Points on a hilly landscape, in no order, each with its height.
From any point a climber steps to the highest of the 2 points nearest to it. It stops when none of these is higher. Distance is the straight distance between rows; heights are no part of it.
pira (h 18.8): [122  87 137 111 122 161 102 123 151 155 156  97  96 110  46 145 139  95
 117 110 182 157 134 123]
Goros (h 12.3): [188 158  68 129 167 129 154 156  86  77 154  94 113 138 154 126 129 129
 103 142 102  72 151 109]
Tago (h 6.0): [162 133 153 112 113 192 106 134 120 102 167 128 128 139  73 123 122 123
 104 146  66 100 196 153]
zikim (h 58.3): [101 163 137 180 128 159 137 139 131 136 104 170 151 117 110  78 101 124
 115 153 125 157 165 126]
Gide (h 27.0): [134 102 155 165  87 151  58  64 141 148 125 141 116 138  89 148 117 108
 106 136 168 179 147 159]
sedel (h 43.2): [110  90 191 119  97 116  88  82 156 171 169 163 120 153  94 133 114 163
 124 136 155 184  93 152]
Vanik (h 4.6): [148 111 102  88 189 140 189 151 100  91 156  98 129 119 203 130 158 113
 146 111 111 100 146 103]
forut (h 2.0): [140  88 147  72 178 182 180 133 117 102 156 120 131 113 149 112 158 114
 136 113  77 127 149 125]
mil (h 60.3): [103 107 141  78 182 133 198 149 134 122  96 133 142 116 202  93 187  99
 178 107 113 133 144 103]
Zogod (h 13.4): [119  90 136  81  98 124 138 131 128 145 131  81 117 136  80 180 133 113
 138  97 140 123 103 132]
gufam (h 17.0): [103 134 145 161  62 110 133 116 135 185 151 134 120 154  88 124  63 158
 116 149 154 168 131 144]
seva (h 62.5): [109 144 128 164  89 104 149 117 167 122  78 194 139  99 135  82 139 124
 120 141 136 186 106 111]
tope (h 57.1): [171 103 115 121 173 169 110  84  89 110 117 141 138 150 143 150 135 131
 116 117 108 140  81 141]
Kana (h 4.1): [168 103 148 104 146 202 128 103 112  93 161 134 140 138 109 125 122 129
 100 139  67 132 155 144]
daz (h 12.0): [102 153 140 122  79 116 151 172 144 105 108 117 161 121 114 130 126 119
 142 123  94  93 151 137]
gak (h 33.6): [135  79 171  79 167 183  86  72 148 118 158 149 157 140 111 139 142 127
 117 141  59 159 117 146]
mazi (h 17.3): [120 144 174 106 100 116  98 173 142 169 143  92  94 115  27 151 138 111
 116 142 141 108 155 137]
ramiz (h 62.2): [147  94 125 123 127 170 117  92 112 120 125 118 139 151 100 168 119 119
 110 115 126 144  99 140]
Vono (h 14.3): [185 161  73 139 138 150 140 151  80 101 126  98 111 142 104 142 126 106
  87 149 116 101 140 116]
puf (h 60.5): [169 134  61 167 195 173 106 105 132  99  76 156 104 115 147  80 154 118
 110 167 142 136 130 124]
nef (h 10.8): [ 91 108 146  82 140 140 176 165 154 130 148 107 127 105  85 125 132 100
 134 122 127 119 153 119]
safu (h 8.0): [ 86  85 130  89 144 168 160 132 192 128 134 128 128  94  77 107 150  86
 132 117 134 164 154 112]
Zev (h 44.0): [144 127 117 139 157 191 144 136  95 130 146 102 115 130  75 138  98  98
  88 154 132 139 161 123]
Fitu (h 54.8): [147  95 124  82 134 140 147 100 102 107 105 124 144 149 166 164 159 112
 147  87  98 114  96 135]
Diba (h 16.6): [152 175  87 141 111  87 139 155  90 163 118  56 116 141 102 189  90 122
  96 140 144 107 112 118]
Lel (h 25.2): [115 195 129 175 106  74 116 174 118 120 111 146 147 120 157 102 121 158
 153 121 133  76 139 129]
sur (h 35.9): [121  96 171 111 184 184  79  69 146 134 140 156 156 110 116 115 130 114
 114 171  75 198 123 126]
Mibom (h 45.8): [106 104 130 141 167 155 154 108 163 139 104 156 137  69 135  76 158 103
 122 135 146 222 109  93]
Pon (h 47.2): [130 115  74 109 148  73 133 110 129 118  96 124  92 134 189 120 170 144
 151  91 180  86  71 107]
numed (h 24.1): [138 122 150 169  87 171  52  96 138 133 123 133 120 130  71 140 126  85
 109 145 140 147 195 163]
sopiv (h 22.7): [135 148 134 162  56  64 139 147 113 181 143 104 106 139 117 153  68 160
 126 122 156 139 100 140]
nak (h 53.5): [170 111 110 140 194 174  82  63 102 125 102 157 137 126 143 126 139 117
 108 142 110 184  80 121]
nul (h 10.4): [156 179  66 149 162 125 127 156 108  80 160 123 143 134 198 116 115 146
 123 145  90  49 166 114]
Sut (h 43.0): [101  88 170 130 161 150 111  83 167 166 142 164 126  70 119  84 144 113
 124 136 140 228 103 100]
kage (h 20.7): [124 138 159 133  89 149  58 143 139 153 147 116  98 142  36 143 125 105
 113 148 143 122 193 161]
Padil (h 28.6): [108 187  96 160 105  75 115 163 124 121 135 118 159 126 185 151  91 156
 152 120 126  80 134 122]
gur (h 25.6): [138 166  91 178  85  39 151 152 113 168 152 124  86 126 160 134  70 161
 126 131 178 120  90 121]
koza (h 24.4): [136  74 137 139 120 163  74  57 157 149 133 122 126 123  89 150 141  94
 111 106 166 188 114 135]
Mapud (h 62.7): [139 110 110  70 173 144 170 123 130 129  66 145 121 140 209  83 228  93
 181 102  99 136 125 101]
gezok (h 13.5): [119 108 122  55 130 146 184 166 142 135 151  66 109 113  67 154 157  74
 114 124 112 112 153 106]
Mevu (h 39.6): [101  97 181 137 184 170  93  86 150 158 148 166 129  98 107  91 120 121
 116 159 137 205 141 126]
vid (h 56.9): [ 78 120 174  92 168 122 183 152 145 109 116 146 164 103 191 105 153 119
 164 123  94 126 146 115]
subag (h 50.0): [147 118 135 163 147 156  79  69 115 135  98 168 137 129 126 129 124 119
 105 142 142 190 103 131]
fazif (h 52.3): [111 123 152 126 162 148 155 147 131 104 104 149 149 104 141  95 148 125
 142 126 110 137 125 127]
Dig (h 52.6): [133 116 136  77 121 107 143 127 105 100 108 122 135 142 208 170 165 112
 173  86 111  85 123 133]
mesi (h 14.5): [108 155 161 116  95 105 136 177 129 139 126  90 123 114  74 144 125 119
 127 128 126  95 144 127]
bigod (h 3.6): [152 114  87  95 200 120 145 156  86 106 165  85 102 116 198 147 161 119
 149  98 146  78 116 100]
fuzeg (h 73.3): [106 180 107 178 129 135 150 153 105 136 123 139 163 140 119  98  84 136
 118 151 121 112 162 123]
gurur (h 30.3): [141 138 129 183  69 139  72  94 105 143  93 146 119 154  89 151 100 126
 110 134 156 155 139 156]
nofot (h 35.4): [147 142  51 129 137  65 136 138 111 135 110  86  76 129 137 148 133 137
 122 115 199  86  75 103]
pureb (h 43.9): [101 147 181 137  79 106  83 115 129 150 152 126 177 171 125 154  82 180
 143 124  96 107 132 172]
rov (h 38.0): [122 133  64 129 188 102 119 112 138  88 135 121 124 137 224 126 121 155
 128 140 138  60 112 104]
biri (h 53.0): [ 90 150 171 155  77  77 127 154 128 190 194 109 137 137 127 130  55 175
 138 135 141 126 145 137]
paz (h 2.9): [183  87 123  76 146 204 169 106 113  84 155 118 120 111 127 118 163 115
 113 111  69 147 155 125]
Buzag (h 58.0): [104 141 156 142  93  82 160 137 144 118  94 173 137 109 150 103 136 142
 143 115 138 147  97 124]
gafe (h 17.4): [155 179  83 167 117 135 119 164  98 124  91 115 108 127  82 125 128 100
  99 155 149 111 150 120]
buvup (h 29.9): [129 152  74 149 139  56 152 139 114 142 148 100  94 119 164 146  94 151
 129 119 197 108  85  96]
Sus (h 21.2): [141 188 104 170 113 101 119 170 108 116  87 131 124 133 113 110 127 133
 125 137 143  84 133 125]
Vadis (h 32.5): [111 172  50 148 137  84 108 138 142  97 143 119 140 129 223 155  98 160
 138 136 134  64 132 107]
mota (h 10.3): [112 145 146 132  63 150 125 145 167 105  91 146 162 129  81 121 126 114
 130 138  75 110 160 148]
Gulid (h 31.3): [113 102 190  84 137 151  76  88 157 126 156 157 165 167 101 144 127 151
 131 140  79 135 125 163]
refo (h 19.7): [142 171 120 162  95  89 105 141  86 154 119  97 123 155 110 164  79 149
 121 129 144 106 115 145]
kedus (h 47.3): [117 149 160 141  73  78 107 123 124 123 122 128 166 147 160 172  97 171
 152 103 103 106 102 160]
dibav (h 54.3): [107 145 152 135 102  41 140 132 137 120 114 176 134 116 207 122 144 160
 166  96 141 113  85 125]
guz (h 16.0): [135  97 136  82 135 161 124 148 139 138 163  78 100 119  48 156 146  91
 115 120 136 121 146 128]
Munaf (h 46.6): [129 100 165 136 115 135  91  72 131 147 124 157 142 141 110 146 119 144
 115 132 141 187  85 138]
nunat (h 63.4): [ 92 179 156 168 102 108 124 160 104 168 152 123 159 134 116 116  73 158
 137 133 124 102 164 129]
vot (h 50.2): [102 135 128 173 155 166 152 126 163 117  95 164 147  82 122  70 127 103
 111 159 135 195 155 109]
Binuk (h 20.2): [123 154 122 193  53  79 150 132 108 194 150 151 111 155 129 118  53 164
 119 143 151 157 112 140]
ropi (h 14.1): [131 146 129 105 101  88 142 157 123 167 151  37 130 138  94 204  90 127
 104 135 117 105 129 127]
munap (h 42.2): [104  96 189 136  80 101 135 123 159 181 191 170  94 137 107 110 101 158
 129 139 163 175  98 147]
zupaf (h 41.9): [142 115  57 117 170  94 137 142 119 125 104  95  72 124 150 111 179 133
 133  99 195  79  81  92]
dedog (h 47.7): [114 125  74 115 197  95 162 103 142 110  92 147 133 125 201  97 152 137
 138 132 134 127  86  95]
buni (h 6.7): [143 137 155 112 156 145 153 170 101  87 168 111 147 114 159 128 135 129
 134 121  81  83 165 130]
Zel (h 21.8): [122  70 137 115 105 140  86  81 176 172 171 114 101 131  62 151 128 111
 120 107 194 191 120 137]
nizat (h 5.4): [152 117 139  64 148 136 178 160  93  89 183  83 127 108 188 154 154 110
 140 106  86  87 177 107]
gure (h 53.2): [139 121  53 140 199 139 138 105 154 110  76 153 108 118 161  71 166 136
 120 151 151 138  92 101]
vem (h 51.6): [145 120 133 140 158 181 134 145 111 103 117 128 123 111 105 110 136 109
 117 133 127 135 142 127]
dules (h 34.1): [124 146 133 170  48 130  73  88 106 172 108 145 147 183  90 147  76 165
 119 143 127 151 144 169]
tesam (h 57.5): [151  90 121  98 128 178 136 104 128 101 108 134 140 130 120 146 163  97
 122 106  96 145 116 134]
fep (h 63.8): [162 142 102 122 135 120 130 159 116  67  81 136 121 131 152 109 185 123
 145 122 113  76 127 133]
menor (h 65.2): [166 102  93  97 165 155 150 132 117  96  83 138 113 126 170 104 213 108
 153 102 107 122 118 125]
fofa (h 6.3): [ 85  89 118  93 150 166 189 108 177 120 114 134 156 110 116 112 135  91
 119 133 112 181 128 104]
kefa (h 51.3): [117 130 111 115 128  44 136 110 146 118  89 167 106 124 213 106 174 159
 163 102 159 102  74 111]
mez (h 43.1): [111 139  93 129 210 103 134 130 149  89 118 146 134 119 229  90 150 153
 150 142 121  83 120 106]
zizof (h 57.9): [133 135 127 135 127 110 134 159 131  92  63 157 118 108 141 100 186 126
 154 109 151 117 108 127]
Mukag (h 8.3): [119 145 148 114  91 161 114 156 159 116 142 125 141 134  51 129 117 103
 118 145  87 102 189 145]
kesu (h 49.9): [119 120 166 107 103  94 120 129 114 109 117 124 149 137 164 172 135 144
 164  87 117 100 101 151]
Kupid (h 12.1): [103 117 141  99  85  91 139 141 147 158 152  68 129 147  90 178  81 142
 133 121 132 124 119 144]
sono (h 57.2): [127 144 141 183  64 102 130 116 141 148 111 186 119 124 118 109 108 140
 116 136 154 175 103 133]
Novef (h 14.2): [118 119 151 137  81 123 120 121 129 154 133 123 117 137  82 147  99 137
 119 122 161 154 112 141]
rolid (h 8.5): [129 164 127 148 176 127 126 158  97  89 155 130 157 129 189 122 114 146
 140 129 102  73 153 125]
liv (h 39.2): [115 149 164 151  82 139  67 113  95 167 144 131 159 186  93 140  83 168
 132 145 100 106 162 176]
zipak (h 46.9): [ 95 119 189 132  74  76 123 150 152 193 207 130 101 146  95 119  74 176
 140 135 159 142 129 152]
Dud (h 70.6): [170 125  79 132 173 157 148 156 119  79  92 130 109 115 141  90 183 118
 131 139 124 108 133 122]

For each start below, name the point where the climber stops.
gafe -> Dud
Zev -> Dud
gur -> seva
gurur -> ramiz
Vanik -> Dud
gak -> fuzeg
